A landscape with many peaks, sampled at points; each row gives a point and its height.
From any point a climber steps to the highest of the 2 points nearest to it. It stops when none of these is higher. Distance is the straight distance between rows; heights are no part of it.
J_435 (h 88.3): [  3  19 -22 -14  42  -9 -29 -20 -22 -11 -20   9 -60 -30 -17  37  49 -39
  22 -10]
J_991 (h 70.9): [-13 -29 -11 -11  15   4  13  32  23  -9   9 -21  10  34  25  -1  14 -17
 -25  18]
J_6 (h 54.6): [-22 -11  13   6  13  60   6 -10   5   8   6   9  22   4  12 -32  28  -6
   0 -12]
J_793 (h 76.9): [  7   9 -25 -16  32  20 -23 -34  -7   1 -23  17 -33 -45 -18  34  29 -27
  23   1]
J_99 (h 39.4): [ 24 -26 -18 -17 -75 -12  12   4  -9 -16 -33  26  26   4 -24  21  -2 -15
 -24  20]
J_795 (h 52.3): [  1 -12 -29  -5  27  43   6 -11  13   7 -11  10   6  -3  -4  19  37 -12
  -8  12]
J_95 (h 61.0): [-16  13  14  32  22  41   8 -30   2  17  15   2  10  36   2 -35  -1  29
  18 -29]
J_653 (h 5.1): [ 11  10   2  18  21 -50  -1  12  12 -15  12 -40   4   6  -2  -9   5  -6
  -3 -10]
J_894 (h 73.8): [-22  21  20  25 -10   9  17 -30  -6  13 -15   6  -6  -3   0 -42  17  16
  13 -18]
J_224 (h 32.2): [ 22  16 -22   1  38  17  10 -15  10   8  17  11  16  25 -14  10 -27  33
 -11   9]
J_362 (h 22.1): [  8 -18  -5 -50 -51 -26  25   3   7   4  -1   7  32  36 -22 -19 -38  56
 -54  30]
J_141 (h 55.6): [-10 -31 -13 -33  10  64  10  -5  10 -10 -14  26   2 -25  -1  11  37 -24
  -5  20]
J_548 (h 57.5): [-25  -1  23  18   8  31   4   1   9  14  18 -15  22  25  21 -33  13  13
   8 -12]
J_117 (h 13.0): [  9  35  22  63   7 -49 -13  21  -8   3   7 -23 -30  10  -3   7  -5  -6
  21 -39]
J_226 (h 8.8): [ -5   9 -12   5 -50 -69  -2   0 -26  14 -28 -16  12  25 -21 -15   8  12
 -19 -12]
J_614 (h 81.4): [  4  25 -30  23  -6  -7  -7 -38  -9 -11 -31  28 -32 -17 -10   5   5 -30
  17   0]
J_17 (h 68.1): [-34  -1  10   4 -29  11  18 -15  -6   9 -24  10  -4   1  18 -24  25  -4
  -9   0]
J_664 (h 16.9): [ 18   5 -30   4  35 -20  19 -12  18 -16   6 -17  19  10 -15  -6   1   1
 -15  18]
J_666 (h 15.3): [ 14  27 -17  16  50 -23   4 -12  11  -6  35 -15   3  24 -15   1 -11   6
  12  -8]
J_563 (h 52.8): [ 16 -20  18 -17 -20 -22 -23  52   2  -3  38 -17   9 -22  27  24 -68   9
  21  15]
J_490 (h 75.6): [  2  -8  22  27  -9 -10 -20  29  -5  25  13 -24  22 -17  14  34  -6   4
  22  -7]
J_312 (h 42.8): [ 17 -14 -35  -5 -36 -17   1  -6  -3  -4 -32  17   3   7  -4  22   5 -30
 -15  26]
J_478 (h 71.9): [-33 -17  23 -30 -12  48 -22  -4 -15  -4 -21  29 -43 -57  27  -6   8 -37
  29 -11]
J_322 (h 12.1): [  6  40   7  50  -5 -52  -5  -5  -7  15   7 -17  -8  15 -12 -14 -26  31
  22 -28]
J_15 (h 90.2): [  1  25 -11  36  10  -2   5 -32   2 -24  -5  13 -22  -9  -2 -14 -23 -18
  25  -4]
J_804 (h 77.0): [-20 -11  21   8 -39  -6  -2   6 -20   6  -8  -9  12 -40  12  15  36 -21
   3   1]
J_942 (h 34.7): [ 35   7 -11   9  26  -9  -5  10   8   6  26   4   9   8   7  26 -37  31
   5   4]
J_48 (h 88.4): [-13  -9  -7 -26   5   8 -40  -7 -23 -11 -33   4 -55 -68  10  19  13 -57
  41   3]
J_250 (h 49.1): [ 21 -27 -45 -22  16  27  18  -2  26 -11 -24  19   6   6 -12  22  30 -18
 -21  30]
J_559 (h 36.8): [ 32 -26 -11 -19 -49  -1  20  14  -3 -13 -11  30  35  -7 -21  26 -38   1
 -23  32]
J_792 (h 73.7): [ -6  -1   4  -5  -2   4  18   8   7  30  15  -9  33  31  -8  -8 -16  58
 -27  -4]
J_584 (h 7.4): [ -4   1  18   1 -44 -60   4  21  -6  13  -1 -25  14  29  11 -17 -13  19
 -24  -6]
J_516 (h 70.5): [ 12 -19 -12  12  21   8 -19  27   3   7  18 -32  16 -26  -1  43  -3 -12
  23  -3]
J_820 (h 59.7): [-20 -19  -4 -43  30  68  -6 -22   0 -13 -18  31 -24 -19  11 -18  35 -25
  -2  12]
J_203 (h 45.9): [ 17 -38 -41 -21 -15   5   3  11   7  -3 -34  10  -3  -2  -3  41  30 -30
 -17  20]
J_450 (h 26.4): [ 15 -11  11 -20 -51  16  31  12  10   9 -12  28  11  32  -7 -13 -70  44
 -41  17]
J_997 (h 88.9): [ -2 -21   6 -18 -15 -23   5  44   5  38   6 -11  15  46  30  22  -2  29
 -44   6]
J_592 (h 30.4): [  6   0 -13   7   9  31  18 -20  12  -1  -2  17   8  21   3  -2 -28  11
 -13   1]
J_311 (h 79.1): [-35 -18  12 -25 -27  16 -37   3 -32  -3 -33  21 -52 -70  24  19   8 -40
  42  -5]
J_975 (h 79.2): [-14 -31   7 -12 -24  -4  21  32   9   6  -5  -5  26  23  27  12   9   3
 -31  21]
J_19 (h 28.4): [  7  -5  10   0 -21  30  31  -8  20  -4   5  21  22  16  -3 -23 -46  32
 -25  15]
J_208 (h 65.6): [-23 -18  20 -26   8  80 -18 -14  -5 -15  -4  27 -24 -39  22 -18  21 -36
  28  -2]
J_221 (h 67.4): [ 19   2   5  23  18  10  -8  -4   9 -17  28   2  24 -22   0 -15 -30   0
  27   8]
J_498 (h 37.4): [ 36  -5 -12  -5  -5 -27 -20  35   0  17  18   5   6  14  10  33 -53  24
  -6   1]
J_931 (h 78.2): [ -7  15 -19   3   2  -2 -24 -28 -14 -21 -35  14 -61 -44   7   8  -1 -55
  37  -3]
J_35 (h 34.3): [ 20 -14   2 -10 -31 -13  12   9   3   5   6   9  41  -3 -11   7 -19  29
 -20  18]
J_878 (h 54.3): [ 13 -24   9 -40 -10  -5  22  32  21 -18  22   4  18  15  20 -13 -46  16
 -30  34]
J_238 (h 63.0): [-12  19  17   2  60  10 -17 -19 -15  -3   1 -16 -22  -9 -27 -14  87 -23
   2 -30]
J_842 (h 43.1): [  8 -44 -29  -4 -14  24   2  29  19  -2 -13   0  -1  -4  14  47  -4 -30
  -4  23]
J_330 (h 83.4): [-19 -10  16  23 -55 -27 -16  23 -22  12 -11  -3   5 -21  25  25   7 -23
  12  -8]
J_633 (h 89.5): [-18  41  12   8  31  -7  -3 -43 -11 -24 -19  -6 -47 -18 -17 -36  45 -27
  12 -23]
J_797 (h 4.1): [  7   6   3  28  12 -27 -16  11   1 -23   4 -37  -7 -25  -6  12  18 -31
  21  -7]
J_49 (h 10.0): [ -5   9 -10  16 -28 -29   9 -19  -9  17 -26  -4  16  22 -16  -3   4  21
 -19  -5]
J_623 (h 68.7): [ -7  -2 -22  18  27  31 -26 -16  -6   6  -3   3 -30 -29   5  35   3 -36
  35  -8]
J_742 (h 83.5): [  5 -27  18   6 -51 -16 -14  46 -15  13  20  -8  27 -20  24  37 -20   8
  11   3]
J_780 (h 79.9): [  7 -12   0 -46   3 -12  11  33   3  40  11  -9  26  49  -3   7 -11  64
 -46  14]
J_779 (h 52.0): [ -2 -17   2  -2  21  79  17 -12  13   9  14  21  32  31 -12 -25   5  15
  -6   6]
J_938 (h 76.8): [ -6  37  22  40  36  11   4 -35  -3 -18  33  -4   7  13 -23 -51  20  -2
  35 -30]
J_321 (h 72.5): [ 12  34  12  40  28   2   2 -32   6 -12  28   1  14  -9 -10 -28 -16  12
  39 -19]
J_767 (h 81.1): [-30  30   2   5   1  -8   9 -51  -8  -7 -30   1 -28  -3 -10 -47  35 -10
  -5 -17]
J_491 (h 64.2): [-18  33  17  22  20  10  11 -31   4  12  27   1  13  40 -10 -49 -25  52
  10 -22]
J_871 (h 40.3): [ 13 -27 -12  -8 -14   1 -12  37  10  11   6   5   5  -1  18  41 -37  -5
  -3  19]
J_62 (h 81.9): [-17  38  19  24  40  14  11 -39 -11 -14  11  -9 -26   5 -31 -44  53 -12
  21 -33]
J_206 (h 58.1): [-13   0  12  -1  39  22  -3   5  -7   5  -2 -30   7   1  -3  -3  82 -16
  -4 -17]
J_968 (h 11.2): [ -3  31  -8  31 -19 -34   7 -19  -8  21  -3   1   3  30 -15  -6 -26  43
  -5 -21]
J_81 (h 65.8): [ 15 -16 -20  -2  13  32 -17   4   1   0  -3  -7   2 -37  -1  47  17 -29
  25   8]
J_699 (h 18.5): [ 19   6 -19 -12  10 -45  17  -9   7   1  11 -15  26  22 -19 -15 -14  36
 -28  18]
J_581 (h 61.2): [ 19 -10  16  12  -5  -2 -18  24  11  -9  38  -5  17 -29  15  -8 -56   8
  32  10]
J_92 (h 76.0): [ -5 -27   7  13 -86 -17 -20  36 -24  10  -3  17  12 -10  26  40 -20 -24
  11   3]
J_271 (h 69.3): [ -7  42  25 -14  69   7 -20 -21 -21 -11  -1   3 -64 -29 -34  -7  80 -27
  17 -45]
J_30 (h 62.8): [ -1 -41  -7 -28   5  17  26  30  36 -22   9  -1  23  23  24  -4 -17 -17
 -24  41]
J_587 (h 46.9): [ 16 -17  15 -35 -18 -20  -5  50   7 -12  32  -1   5  -3  34   2 -67  10
 -16  28]
J_619 (h 68.9): [ -9  15  17  15   4 -11  10   0   7  19  22  -7  15  25  16 -29 -27  52
  -9  -8]
J_161 (h 24.3): [ 16 -13  22 -58 -35   4  21  21  15   6   9  16  18  31 -11 -16 -60  64
 -49  28]
J_918 (h 71.0): [-31  -6  11 -19 -34  14   1  -4 -19   3 -31  13  -6 -32  15   3  46 -25
  -3   5]
J_786 (h 76.7): [-11  24   8 -18  55  -8 -27  -4 -21 -12 -30 -12 -71 -30 -18  12  69 -33
   7 -33]
J_755 (h 20.2): [  7   4 -11 -45 -13 -29  18 -15  12   9  14 -18  30  36 -23 -33 -34  65
 -39  14]
J_28 (h 82.0): [ -8  43 -14  26  37 -10  -2 -35   0 -31  -6   4 -40  -5 -13 -16  14 -42
  21 -16]
J_704 (h 14.0): [ 10  47  14  43  42 -35   1   2   7 -10  30 -21 -22  23 -11   0 -11   2
  22 -28]
J_277 (h 6.2): [ -6  20  22  20  -6 -67   6  21   4  -3  13 -42   7  29   7 -17   6  15
 -15 -14]

Where does a climber stop that starts at each point below?
J_141 => J_48
J_6 => J_997
J_587 => J_997
J_563 => J_633

Call two points neighbours if one is among the 2 nearest of the other. Go from one point of each pair to the other, from neighbour to neighbour, staying as high as possible. Name the lowest point that can't be avoided.
J_48 / J_633 => J_931
J_633 / J_330 => J_17
J_435 / J_330 => J_81
J_633 / J_15 => J_28
J_742 / J_330 => J_92
